Points, in no order, along strands that fork, close into loops and pass close to each other.
Points whose rows are less than 75.5 apart are linked; no others are. Some points are linked to none.
j213: [ 11   1  -2 -22  -6  -5  15  -8 -12 -12  10  23  -3 -30   5  18  -4 -40
   4 -10 -34  10 -10 -16 -34  15  26 -11   3  -3  -6  -7 -33 -21   8 -21]
j458: [ -9   9 -10 -40   9  18  -5  -8  -9   6  19  35   7 -13  -1  10  -1  22
  10  -2   4  24 -34  -9 -11  33  22   8  -6  -4 -12   9 -25  22  16   1]
j679: [ 18  21   1  11  -5 -36 -21 -25  23 -19  -3 -18 -21  36 -10  13 -10  32
   4   5   0 -23  16  10  16  23  10   1  -5  -8  24  20  -3   3  -1  -1]
j771: [ -9 -10   2  24  25  34  -5  17  -5  29  -6  20  13 -12 -15 -43  29 -16
 -16  17   2  28 -24 -17   1 -31 -27  -5   4  42 -19  11  17 -13  14  10]
j235: [ 28 -16  -8 -13 -33 -28  23 -10  -1 -11   2 -33 -25  -6   2  26 -11   5
  -6 -29 -16 -17  45 -16 -15   7   6 -14   7  -4   2  -8 -17 -15  -7 -15]
j265: [-19  17  11  30  37  15  -7  21  13  23 -32 -11  -5  24 -17 -38  24  15
  14  27  -6  -4 -34  12  16   5 -18  24 -11  -3   8  23  17  20   3  20]
j304: [ -4   0  -9 -19   1  -8  -3  -8   2  -5  23  40  20 -14  12  17  -7 -34
  11  -5 -30  16  -2  -2 -24   7  16 -17   2   3 -13 -12 -17  -3  15  -2]
j897: [ -1  -8  -5   1   8   2  16   8 -13 -18 -45 -13  -8  17 -12  21  18   3
   3   1  -6 -14  -7  -8  16 -40   9  -6 -28  13   8  26  21   2 -11   9]
j375: [-27  13  17 -29  36  46  12  21 -37  -1 -18  39 -31 -22 -16  -1   2  -9
   0 -17   3  21 -42   3 -24 -10  23  11 -26   8 -15  22   5 -19  -3  -5]
j482: [-24  11   1  32   7 -22  -8   1  19  22   1  10 -13  -2  -5 -46 -24 -25
  -5  24  -6  -1  -6   0 -11  16 -15   5  26  19  -3  -3   8 -29  -4   7]
j81: [  8 -14 -10  -4 -18  -2  20  -9  -6 -11  17  -8  10 -19  11  25  -8 -41
  -3 -19 -14   6  36  -9 -27 -41  -5 -17   3   5  -6 -30  -1 -21   7 -11]
j274: [ -6   0 -11 -35   4 -12  11 -25 -16 -34 -18  26   4  -1  -3  38   6 -29
  18  -9 -36  -2  -1  -4 -21 -21  29 -16 -15  -3  -6  -1 -19  -1   5 -13]
j268: [-22  -4 -21   1  15  -4  -3 -25  -4 -30 -22  -9  19  35   0  30  12  -1
  23   6  -4 -10  25  14  14 -51   8  -1 -17 -30   2 -15  16  28  -1   4]
j120: [-10  -9  -5  37  16  41 -11  23  13  38   0  -6  35   2   6 -39  41  -1
   0  19  20  22 -10   2  22 -44 -41  10   3   7 -14 -10  41   6  13  25]
j291: [  9  24   4  11   1 -40 -26 -13  22  -3  -8  -5 -28  32 -15 -20 -22  15
  -8  17  -5 -13  -2  15   8  53  11   4   7   6  28  23 -11  -6   5  -1]
j189: [ -5   2  11  44   0   8  -2  15  -5  33 -17 -26 -21  -9   0 -51 -28  15
 -11   5  31 -16 -12 -16  27  15 -28  25  35   7  -3   7  15  -6 -24   8]
j278: [ 22 -10 -13 -31 -20  -3  15  -5  -6 -23   0  10   7 -28  16  31   6 -24
  17 -19 -37   4 -17 -25 -28  31  31  -7   6  -5   0  -4 -39  14  19 -33]
j927: [ -9   1  -6   0  -9  -2   7   4  -3  18  21  19 -13 -27   0 -27 -24 -20
  -7   4  -8  12 -10 -21 -15  21  -4   0  27  20 -13  -1 -22 -20  -7  -9]
j172: [ -1 -12 -11  41  -2   5   3  -2  32   3   3 -33  46  17  21  -9  12 -12
  12   4  15 -18  38  29  15 -43 -19   1 -11 -31   1 -37  29   9   0   2]
j841: [-20  11 -13 -30   6   5 -12  -9   9  12  43  32  19   5   8   8 -13  33
   4 -10  27  17  -7  12 -12   9   5  12  -6 -28  -7 -22  -2  25  11  18]
j27: [ 32 -14   0  -9 -29  20  17   8 -27   4  -5 -16  -8 -17   4  17   6  12
  -9 -17   4   1  -1 -42   0  -3   4  -3  -2  11 -16  21 -29   9  -8  -4]
j958: [ 14  -9   3   6  -9   3  25  19 -24 -16 -45 -27 -33   7  -4   9  11  -1
  -4 -15   9  -6  10 -11   5 -34   1   0 -14  19   7  29   9  -7 -22   3]
j80: [-35  12   4  14  50  24 -19  17   7  18  -2  14  13  22 -18 -16  18  36
  24   6  20  14 -22  26   1  -8 -12  19 -16 -21  -2   4  30  30  11  37]
j874: [ -8  13  -8 -20  15  -7 -25 -20   4 -12  12  22   9  22  -8  24  15  26
   7   8  -5   6 -14   9  14   6  15 -12 -18   2  -3  15 -16  26  10  19]
j256: [ -5  11   7 -26  -2  31  32  21 -30  -1  -4  23 -13 -42   0   6 -19 -24
  -2 -25  -1  25 -28 -18 -30   2  23  16  -8   3  -5  10 -17  -8  -4 -21]
j902: [ -4  12  -5  -5   8  -6   6   2   3  -3 -10  19  -6   8 -13   5  -4 -13
   1   5  -3   6 -12   0  -6   4  14  -4  -9   7  -6  18  -2   0  -4   7]
j293: [-28   4 -10 -26   5  20 -20   4  -5  23  37  43  16 -13   3  -6 -15  23
  10  -6  16  28 -26  -4 -13  25   7  11   1  -8 -25 -15 -13  20  12  20]
j880: [ -2  -8   7  -9   5  30  24  22 -20  -7  -6  12   3 -25  -3  17  -4 -25
  -6 -11   0  26   4  -8 -11 -48   0   7 -15  16  -3   1   5  -8   2 -10]
j629: [-12  -4   9  44   4  21 -16  11   0  35   2 -19   4 -16  -3 -51  -3  16
 -10  20  31  -2 -17 -16  24  -8 -40  21  35  11 -16   0  25 -10  -8  19]
j563: [ -1 -11 -22 -41  -7   9  25 -16 -19 -30   0  12  10  -9  13  44  -4  -2
  16 -27   0   9   5  -3 -14 -24  18   0 -11 -27 -16 -26 -15  23   6  -5]
j979: [ -7  -1  15 -39  23  61  24  25 -49  -5  -9  32 -12 -41 -11  10   4 -28
  -2 -22  -3  32 -28 -15 -22 -22  17  19 -15   5  -9  17  -3 -12   5 -19]
j132: [ 20  -3   0 -18 -23  11  35  12 -14   7 -10   2 -26 -39   6  -2  -6  -8
   7 -22 -14  10 -29 -44 -31  60  18   2   9  11   1  15 -44  -6   9 -42]
j630: [-14 -11 -11  14  16  28 -18  -8  14   1  16   5  52  27   4   0  31  17
  11   3  29   4   2  19  30 -44 -14  -5 -11 -24  -1 -27  28  33  15  25]
j14: [-35  13  10 -32  30  22  15  20 -21 -13 -18  42  -4 -15  -7  14 -10 -28
  11 -11  -5  21 -16  23 -31 -21  32   9 -28   3  -2  11  11  -9  -1   2]
j173: [-15  18  -2   9  26 -16 -15   3  21   1 -15  16 -14  26 -14 -20 -19   0
   4  19   0   7 -16  27  -7  22   9   8 -14   4   2  18  -1   0   6  11]
j637: [  0 -20  -6  32   3  42   2  24  -5  29  -2  -9  16  -8  -5 -37  35  -9
 -24  11  23  30  -8 -16  17 -46 -43   6  16  29 -24   3  29 -14   2   9]
j110: [ -3   9  -8  -2  14  10  -6  -5  -6   7   7  22   8  11  -5  11  21   5
   5   7   2  12 -13   0  16  -9  -1  -5 -18  11  -8   6   3  16   3  18]
j566: [-21  -2 -19 -37  12  11  -1 -14 -10 -16  28  36  18   8  -3  29  -6  41
  15 -20  20  19  -9  22 -13 -19  15   7 -17 -36  -5 -32   8  41  12  15]
j32: [  9  16   6   1   7 -30   1  -6  19 -14 -25  -6 -50  28 -19 -13 -20  -9
   1   5 -18 -17  -3  18 -11  41   7 -18  -3  14  18  20  -9 -27  -2  -4]
j54: [ 13 -10  10  17 -11  -7  22  12 -11  -8 -20 -31  -7  -8  -5   1   7 -16
  -3  -5  -5  -4  23 -15   1 -45 -11 -12 -12  15  -3  12   8 -17 -17  -1]
j858: [ -9  -9 -10  11   6  15  -7  -3  13 -10  22   9  39   9   5   9  10   1
   3   0  24  12  13   9  15 -36 -13   4 -12 -10 -12 -24  15  14   1  18]
j419: [-30   0   0  30  25  17 -22  16  21  28  22  11  42   3  -4 -25   5  -4
  10  16  16  14 -10  26   1 -13 -18  17   4  -2 -13 -17  26  13  19  32]
j212: [ -7   3  -9 -22   7  33  24  17 -21  16   2  21 -22 -32  -5  -8 -31   5
  -3 -21  20  17 -27 -26 -19  15   7  25   9   3 -13   3 -12   3  -8   0]
j748: [ 14  22 -11 -28   8 -36 -17 -35  12 -34 -23  11 -24  24 -18  18 -18 -12
   6  11 -33   0   8  20 -26  29  32 -20  -6  -1   4  16 -23 -14   4 -10]
j729: [ 11 -16  -9 -42 -10  19  19 -15 -27 -28 -10  21  20 -26   9  48  22 -13
  27 -18 -26   7 -30 -25 -10   3  33 -14  -5 -21  -8  -3 -36  28  35 -33]
j636: [ 24 -12   8  42  -8  15   9  21  -7  19   0 -43  14 -13   0 -25   4  12
 -23   1  30   7  19 -14  21 -42 -35   1   7   6 -10   2  16  -5 -24   8]
j310: [ -8  26  15  19  19 -34 -39 -14  37   7   6  -9  17  32 -10 -18 -19  14
  11  21   6  -3  -2  43   9  19   7  23  10 -22  25  -2  16  38  21   7]
j653: [  6 -11  16  15   0 -16  27  21  -6  -6 -47 -17 -65  18 -20 -26 -21 -27
  -8 -10 -14 -14   2   5 -15  16  -3 -34  -2  18  24  27   2 -48 -12  -8]
j341: [  2 -24  -8  -5  -5  31  21   2 -19 -10 -14 -15  12  -5   1  27  15   9
  -1 -15  19   6  20 -10  18 -65  -6   5 -15  -1 -13  -6  16  10 -18   2]
j871: [ -5  -3 -23 -41  -5  -5  -4 -29  -1 -19  10  26  16  13   8  40 -14  22
  12 -12   1   7  -2  13 -13  -6  16   5 -18 -34  -6 -24 -11  40  12  -1]
j9: [ -8 -18  -9 -32 -11  59  -5   4 -14  20  56  25  32 -13   9  -2  17  24
   7  -9  21  32 -21 -21  11  -5  -8   3  11  -5 -21 -27  -4  18  16  16]
j695: [  9   2   8 -22  -3   4  28  13 -21 -30 -43  -1 -32   0  -6  19  -4 -29
  -3 -18 -21  -6   3  -3 -13 -16  20 -16 -14  10  14  26  -1 -31 -12 -16]
j338: [-24   0   4   3 -19 -20 -45 -12  39  16  63   9  47 -13  28 -15 -20   6
 -17  26  34  -9   9  28  22  31 -26  18  35  -8  17 -33  12   4  -6   3]
j810: [-13 -12  -8  -2   4  58 -16   8 -12  28  37  30  22 -22   2 -22  13  28
   4   1  33  37 -18 -17  15  -1 -22  10  15  10 -31 -15  11  -1   9  26]
j70: [-16   5  -1 -20  17  65  15  16 -27   4  15  19  -2 -21 -14   0  10  16
   3 -16  27  34 -13 -14  -9 -31  -1  14 -10  -6 -26   2  20   8   0  23]
j667: [ 12   8 -14 -47   3  -5  13 -30 -20 -53 -32  19 -15  14   1  47   0 -15
  21 -12 -31  -7  -7   7 -18  15  38 -16 -12 -13   4   9 -30   7  11 -35]
j812: [ -7   2  14  57   7 -17   8  16  22  26  -4 -35   4  -2   3 -39 -13 -17
  -9  16   4 -14   8   2   4 -10 -31  14  21   1   5  -6  24 -14  -1  10]
j557: [ 19 -13  -5  10 -23 -23 -21 -25  16   2  24 -35  22   1  14  22   1  25
  -9   7  17 -34  43  -1  35   2  -9 -10   9 -22  15 -22  -5   8 -10  -4]
j995: [-15  -5   7  19  25  10  18  34  -7   3 -43   0   4   2  -8 -12  27 -39
  -5   4 -20  10  -6   6 -18 -58   3  13 -24  20   7   6  34 -10   9   1]
j162: [ 38 -12  -2 -14 -40   0  20   0 -12   7   4 -28 -14  -7  11  20   0  27
 -10 -17  15 -12  16 -39   6  23  -5   4   5   5   0   9 -32  12 -13 -14]
j121: [ -1  15  -5 -42   4   6  25   0 -16 -26 -19  25 -19  -5   0  27 -10   4
  11 -24  -2   8 -29  -5 -21  16  33   5 -20 -11  -3  12 -15   6  -3  -9]
j609: [ 25  30  14  15 -18 -37 -32 -31  21   1  14 -12 -23  19   1   3  -7  40
  -9   7   9 -25  22   3  32  42  10  19   9 -10  38  15  -7  10  -8 -10]
j502: [  3   7  10  40  -6 -15   8  21  -7  21 -29 -24 -51  -1  -3 -42 -39  10
 -18   0  26 -18   3  -8   9  26 -30   7  27   5  14  15   6 -23 -21   5]
j683: [ -2  -4 -11  22   7 -34 -16 -23  32  -6  11  -1  30  20   3   5   4 -23
  12  15 -21  -2  32  16  -4 -23  -4 -14   3  -9  -4 -16   6  -3  10   5]
j152: [  2 -23 -14 -40 -15  21  18 -13 -30 -31   9  18  33 -24  18  43  16 -24
  20 -28 -20   9  -9 -22  -7 -23  15  -3   1 -20 -17 -18 -27  24  20 -19]
j847: [ 22   8  25  19 -30 -40 -20 -15  16  17  14 -28 -25   6  -2 -10 -15  27
 -15   9   6 -30  20  -6  28  43 -16   7  26   1  30  12  -3 -14 -11   0]
j891: [ 13 -17   7   1 -21 -11  29   3 -26  -2 -12 -26 -25 -14  -5   2   0 -28
 -14 -16 -20   6  18 -25 -17 -14   0 -21  -6  26  -1  13 -16 -33 -10 -18]
j79: [ 15   6   6 -22 -13  20  25  15 -25  -8 -24  14 -25 -19   6  12   4 -11
  -3 -18 -14   4 -31 -33 -11  48  25  -9 -15  21 -12  32 -41  -8  -4 -29]
j735: [ 24 -11 -24 -21 -30 -35  -2 -35   3 -19  12 -29 -10  -6   7  36   1   0
   2 -19 -33 -27  41 -16 -15  20  19 -19  17 -18  -1 -27 -21  -9  -1 -17]
j357: [  9  -4   5  29 -10 -36 -24 -16  22   3  18 -36   9   5   7  -1   1   4
  -3  16   5 -25  20  11  33   8 -11  -1  16 -12  17  -9   7   1  -5  -1]
j714: [ 30  -9   6   1 -48 -13   2   1  -3  14  28 -32 -12 -17  12   9   4  21
 -25  -3   6 -18  31 -28  21  25 -14  -3  13  10  -2  -2 -22  -3 -26 -13]
j111: [  7  -2  11  -8  -2 -27  15   6   4 -23 -38  -9 -70  37 -19  -9  -7 -22
  -3 -17 -24 -12  -1  26 -19  36  18 -41 -10   7  23  34  -9 -47  -9 -11]
j417: [  4 -11 -11 -29 -24 -13  13   7   6  12  23  12 -14 -35  10  -9 -26 -16
  -8  -8 -13   3 -13 -25 -36  47   9  10  24   7 -12  -9 -35 -15   2 -29]
j686: [  7  -2  12  66  -3  12  -5   8  30  36   8 -42  55  -2  30 -45  21  -1
  -1  19  15 -16   5  23  39 -16 -34  12  15 -21   9 -25  27  15   5  -1]
j67: [  5  -9  17  28  -7 -20  22  27  -3  13 -43 -25 -61  10 -12 -44 -32 -18
 -11  -6   3 -14   0  -7 -10  11 -23 -10  11  15  15  22  13 -34 -17   9]
j433: [-13 -13 -11 -39  -7  38  21  -1 -35 -27   0  20  19  -2   5  42  13   9
  14 -25  15  14  -1  -6   2 -48  17   0 -18 -19 -19 -21   8  30  12   0]
j974: [ 18 -14  -4  22  -9  31  16  19  -8   2 -13 -30  14  -8   3  -3  11  11
 -16  -5  33  18  11  -5  12 -59 -16   5  -8   7 -23   0  18   9 -23   8]
j330: [  1   9  17  66   7   1   7  22  18  38  -9 -46  18   3  14 -46   6   0
  -2  20   7 -18  -7   9  36   0 -39  26  17 -13   8  -3  35   8  -4   1]
j602: [-23  12   7  13  37  26   4  28   1   2 -25  -4   7  23 -22 -17  39  24
  18  14   9  -1 -33  23   8 -24  -4  21 -26  -3   0  22  40  28  -4  27]
j955: [  1 -13 -20  -1 -19  -5  -6 -18  12  -4  30  -5  30  -1  15  20  -6  -6
   1  -3  11   0  26  -3  10 -25  -7 -15   2  -9  -8 -32  -7   1   0   1]
j62: [ 16  -7  18  19 -28 -33 -13   7   1  28   9 -32 -40  -8   7 -26 -25  19
 -24   1  12 -31  27 -12   4  48 -33   2  42   6  18   4  -2 -31 -20  -1]
j574: [-16  -8   1 -43  19  43  14   2 -41 -24   0  37  14 -16   3  42  22   1
  17 -17  -2  24 -18  -3  -4 -37  24  -1 -24 -13 -13   4  -1  13  22   4]
j786: [  1   7  27  28 -27 -14 -29   5   8  23  35 -21   3 -27  19 -20  -4  28
 -23  19  28 -30   7  -4  51  39 -33  20  38   8  14  -9  16  -5 -28  -8]
j537: [ 21   8  -6 -21 -33 -30 -17 -19  13   0  31   0  -7   8  13  12 -11  30
 -14  12  -5 -21   4 -12   7  53   5   5  12  -1  11  -5 -27   8  -3 -13]
j223: [ -1   4 -10 -31 -19 -26 -37 -20  18   0  43  27  24   8  11  12  -6  25
   0  13  -6  -2  -5   1   6  42  17   0  10  -2  -3 -11 -27  21   1   2]
j669: [  7  -3 -15   4   1 -16  -6 -23   3 -25 -18 -32   1  30  -9  30  12  11
  16   3  -7 -24  20   6  24 -31   1  -5 -18 -19  11  -1   2  18  -2   4]
j550: [-10   5  -5 -26  21  47  14  15 -32 -12 -10  13 -13  -6 -13   8  26  40
   6 -11  22  23 -26 -10   0 -29   7   8 -26   3 -16  19  22  12  -8  25]
j793: [  4  19  -8 -28  -7 -40 -47 -28  34  -1  26  26   9  14  -4   1 -21  13
   6  30 -18   7   9  24 -15  42  22   4  18  -4   3  -5 -18  13  11   1]
j21: [ 20   4   1 -24 -10  39  14  11 -34  -6   4  12 -11 -19  -7  15  25  23
   5 -18   6  13 -27 -28   4  -5  11  -4 -11  14 -20  20 -13  15  -2  -4]
j677: [  0   2  18  16 -29 -19 -44 -10  27  14  50 -10  25 -22  26  -9  -7  16
 -20  31  18 -25  21  17  44  40 -27  19  39   0  27 -24  15  -9 -14 -10]
j598: [ 15   1  11   1 -40 -23 -22 -10  16  18  40 -20  -7  -3  17   7   0  32
 -19  13  10 -31  24 -16  29  49  -9  16  22   3  15   2 -14  -5 -21 -12]
j672: [ -6  31  14  16  14 -24 -40 -13  25  11  23   1   6  21  -7 -16 -11  44
   0  17  24 -11 -11  28  22  33   2  27   8 -15  23  11   4  31   9  10]
j328: [ 35 -20  15  -4 -29 -20  23  11 -18   0 -14 -38 -41  -6  -7   8 -12  -6
 -13 -25 -14 -11  37 -19  -6   7  -9 -30  13  14   7   6 -11 -33  -8 -10]
j224: [  7  -7  -1  54   3  24   5  17  22  16  -5 -43  58  12  21 -24  29  -4
   7   7  25 -10  17  24  21 -52 -35   3  -5 -17   3 -36  27  17  -3   3]
j964: [ 13   8 -18 -33 -26 -22   0  -2  15  -1   9  12 -23  -9  10   8 -20   8
  -7  -8 -18  -5 -12 -18 -34  68  19   6  12  -7   5  -2 -34  -7  -3 -29]
j287: [-36  18   4  21  39  12 -26   7  25  25  14  19  18  12  -4 -27 -10  21
  10  17  19  10 -16  29   1  12  -6  23   0 -10  -7  -7  25  25  16  30]
j311: [-17   3   6 -15  19   5 -11  -2 -10  -2   9  53   9 -16  -4   4   7 -43
   3   5 -21  26 -28   7 -24   1  17 -16  -6  15  -9  10 -17 -11  18  -6]
j273: [  0  -1   4  41   6 -26 -27  -9  39  16  25 -26  41  14  20 -16   7  -1
  -1  31   6 -19  15  31  32   8 -19  11  11 -14  21 -20  20  14   4   8]
j577: [  8 -26 -17 -15 -37 -14  -9 -16  16 -12  37 -17  24 -18  18  18  -5 -11
  -3  -8  -9 -16  44 -13   2  -4  -5 -20  14  -4  -5 -40 -20 -16  -5 -14]
j976: [  6  -8   7 -28   1  22  30  14 -37 -19 -28   1  -9 -19   4  29   6 -24
  -4 -22 -11  12  -5 -16 -10 -34  13  -1 -17   6  -3  17  -3  -9  -7 -12]
j924: [  2 -14   7   9  -1   6  27   7 -13   0   2   3   9 -23   4  11  -8 -52
 -13 -13  -6  19  27  -5 -20 -54 -13  -3  -8  17  -8  -9   5 -28  10 -17]
j588: [-11  10  -4   5   1 -21 -38 -22  31   3  40  13  41  13  15   3 -10  20
   1  13  24  -1  10  33  20   3  -5  14   7 -24   8 -27   4  25   5  16]
j114: [  5   8 -13 -39   3   3 -24 -25  -8  -7  12  37   6  16  -5  24   0  43
   9   1  -3   9 -27  -1  -8  38  27   0 -12  -7  -3  11 -28  41  11   1]
j141: [ 26 -28  -3  10 -37 -15  -7 -11   9  -3  27 -39  29 -17  14   8   5   7
 -15  -3   1 -24  53 -11  19  -6 -18 -24  18   1   5 -34  -9 -17 -20  -9]
j600: [ 26   4  -7 -44  -9 -14  24 -19 -12 -42 -34   3 -36  15   6  41   2   2
  11 -21 -34 -18  -3  -5 -25  50  41 -18 -15 -11  11  10 -30   1   7 -43]
j297: [ 23 -20  12  14 -16 -37  19  11  -6   9  -9 -39 -51  -3 -19 -11 -24 -18
 -22 -13 -17 -26  29   1 -24  27 -15 -34  25  14  11  -3   4 -50  -3   0]
j582: [-33   2   2 -52  38  39   0   1 -30 -19  -2  55   9  -5 -12  18  21   8
  23 -15  -7  28 -21  21 -24 -27  33  -7 -31 -16 -10   3   9  20  23  14]
j861: [ 29   2   8 -35 -18  -8  26  -4 -13 -39 -38  -1 -54  24  -2  24  -3  -9
   1 -21 -35 -18   2   7 -22  63  26 -35 -15   4  15  25 -36 -31  -7 -37]
j84: [  3 -10 -12 -14  -3 -11   3 -18  -8 -33   1   6   6  -3   0  33   0 -34
  14  -5 -22   6  23  -1 -14 -34  13 -19  -6  -3  -7 -12  -1 -12   6  -9]
j187: [-12 -11   8  25   7  17 -30  -2  19  18  30   3  57  18  19 -13  38  16
   0  18  26   4  -9  18  43 -11 -27  -1   4 -13   0 -21  20  24  18  30]
j941: [-24   2   2  28  35   8  -7  10  19  11  -6  21  25  14  -4 -16  20 -26
  14  15  -9  16  -7  19  -7 -26  -7   5 -14  10  -7 -11  24   3  21  22]
j248: [ 18 -13  16  26 -32 -31  10  13  -2  23  -3 -40 -42 -13  -7 -35 -35  -2
 -20  -2  -2 -16  25 -12 -13  22 -28 -13  31   9  17  -7   7 -41 -10   2]
j656: [-16 -11 -15  29  11  -4   8  -6  19 -17 -14 -18  34  21   6   7  -1  -7
  18  -5  15 -14  30  29   2 -55  -4   2 -19 -23   5 -30  25  24   2   8]
j125: [ 12  16 -20 -32  -1  -6  11  -7   1  -7   0  22 -13  -2  -3  23 -22   3
   2 -11 -10   4 -18  -9 -28  39  30   0  -3  -9  -2  10 -34   3   0 -20]
j90: [  1  14   6 -35   9  20  27  11 -32 -19 -38  20 -38   1  -3  14   0   0
  -2 -25  -3   1 -33  -7  -9  26  25  -3 -28  11  -2  35 -25  -3 -12 -19]
j404: [ -9   4  19  45 -10  -1 -23  12   6  33  22 -22  15 -17  12 -37   0  12
 -24  29  26 -14   2  -8  37  16 -39  18  35  12   3  -6  10  -5 -13   8]
j153: [ 13 -16   6  30  -4  23  10  24 -19  23  -5 -22   8 -26  -2 -29   2 -14
 -27   8  15  21   1 -25   3 -38 -32   2  17  37 -21   6  15 -14 -13  -1]
j777: [ 18   7   3 -11  -8 -37  -9 -17  16 -17  -4   2 -33  22 -15   1  -6  -9
  -1  10 -36 -16   2  -2 -19  51  17 -28   2   6   5  15 -23 -31   1  -9]
j147: [ -4 -13  16  26  17  13  28  39 -14   4 -58 -17 -18   5 -11 -28  26 -26
  -8   6  -9   0 -19  -3 -11 -49 -14  10 -13  31   6  21  33 -15 -10  -1]
j275: [-26  31  14  32  35 -17 -35  -2  41  28   1   4  14  24   0 -41 -29   8
  13  26   5   0 -15  40   3  27  -7  30  11 -11   5  -3  15  23  16  21]
j896: [ 14 -14  -5  22 -11 -22   2 -16   8  -7 -13 -50   5  17   2  11  13   7
  -2   0  -7 -30  46 -11  21 -35 -14 -16  -3 -13  11  -7   7   2  -8  -1]
j883: [ -6  19   9  35  18 -17  -5  11  16  11 -27 -12  -5  21 -15 -26  -8   2
   2  14   2 -13 -15   8   6   7  -9  12  -5   3  14  19  18   3  -2  12]
j597: [-10  28   6   4   1 -30 -41 -16  23  26  26  17   1   6  -1 -24 -25  30
 -11  28  13 -15 -12  11  20  52  -6  26  26   0  13  -2  -6   3  -6   6]
j361: [ 24 -18   4  11 -29 -11   9 -13 -11  -7  -7 -35  -6   6   3  28  14  22
  -8  -8  11 -22  29 -17  25 -27  -9 -11  -4   5   4   6  -5   5 -22   1]
j263: [-35   7  13 -33  46  22  -2  11 -12  -9 -17  40  -3   2 -19  15   9   1
  15   0  -3  22 -31  27 -25 -13  37  -1 -35   0  -5  19  18  11  11  11]
j219: [  0  12   1 -20  12  21  13  10 -24 -24 -24  14 -15  15  -9  20  22  16
   5  -6   4   2 -16  -4   5 -21  19  -1 -34  12   4  30  12  13 -13  11]
j334: [ -8   9  -6  15  13 -42 -24 -25  35 -15  -5   4  12  29 -14  -4   0 -22
  10  27 -35  -4  12  25  -9  -3  13 -19  -1   2  -1   3   4  -3  13   6]
j303: [-16  11  -1  -7  31  14   2  -3 -20   5 -12  36 -12 -11 -14 -12   5 -27
 -12   1 -13  17 -28  -8  -9   7  11  -4 -12  23 -16  20 -11 -22   4   0]
j71: [ 14 -15 -14 -11 -21   4  20 -10 -22 -18 -18 -22   2  -8   7  26   1  10
  -1 -21   5  -2  33 -24  16 -39   0  -9  -4 -10  -7  -8  -6   8 -11  -6]
j770: [-13   0   7  39   5   6 -37  -4  32  26  42  -1  54  -4  21 -24   2   2
  -9  29  32  -7   1  36  44  -1 -27   9  13 -11   5 -28  17   5   5  15]
j790: [-17   8  -4   0  14  57  -1  18 -14  22  22   9   0 -17 -14 -24  12  36
   0  -6  42  20 -19 -12  11 -14 -18  16   5   3 -29   5  22   9  -6  28]
j872: [ 22   2 -10 -22 -19 -32  -9 -27  10 -21  14  -7 -21   9  -1  18   0  -3
   4   8 -40 -21  15  -6 -22  37  19 -18  14  -2   3  -9 -26 -13  12 -12]
j716: [-23   1   0  15  19 -17  -4   5   4   9   6  23 -19 -10  -3 -32 -15 -42
  -7  18 -20  13 -13  -7 -21  15  -5 -16  10  28  -7  -5  -8 -31   6  -5]
j28: [ 15   3   4 -28  -3 -20  25  -1 -15 -44 -54  -4 -49  23  -8  11 -10 -20
   3 -21 -30 -11  -2  18 -14  19  27 -30 -12   3  29  30  -9 -30 -10 -18]
j471: [-16   2   4  36  29  -7  23  25  21  12 -30   0  12  18   0 -26  12 -39
   5  13 -20  10  -5  10  -9 -40 -15  11 -11   7  -1  -5  31  -5   2   7]
j97: [-19  13  -5  13  34 -23  -9  -5  21  -3 -16  15  18  24 -11  -9  10 -31
  11  19 -32   9   2  28 -18 -17   1  -5 -18   8   3   6  15   7  19  20]
j324: [ -4   7   6  48   5 -39  -3   4  28  20   5 -25  -5   4  -2 -35 -16 -23
   0  20  -7 -18  12  14 -12  21 -13   3  18   2  14  -9  13 -22  -4   9]

A tip is a point with one link. Name the tips that can be reached along the links from each point below, in the order of the rows.
j153 -> j771, j120, j132
j152 -> j212, j683, j147, j597
j248 -> j748, j9, j338, j793, j21

How many points has the smallest loop of links through each point below? Write - if it is on no loop.
j153 -> -
j955 -> 10
j667 -> 11
j114 -> 17
j777 -> 13
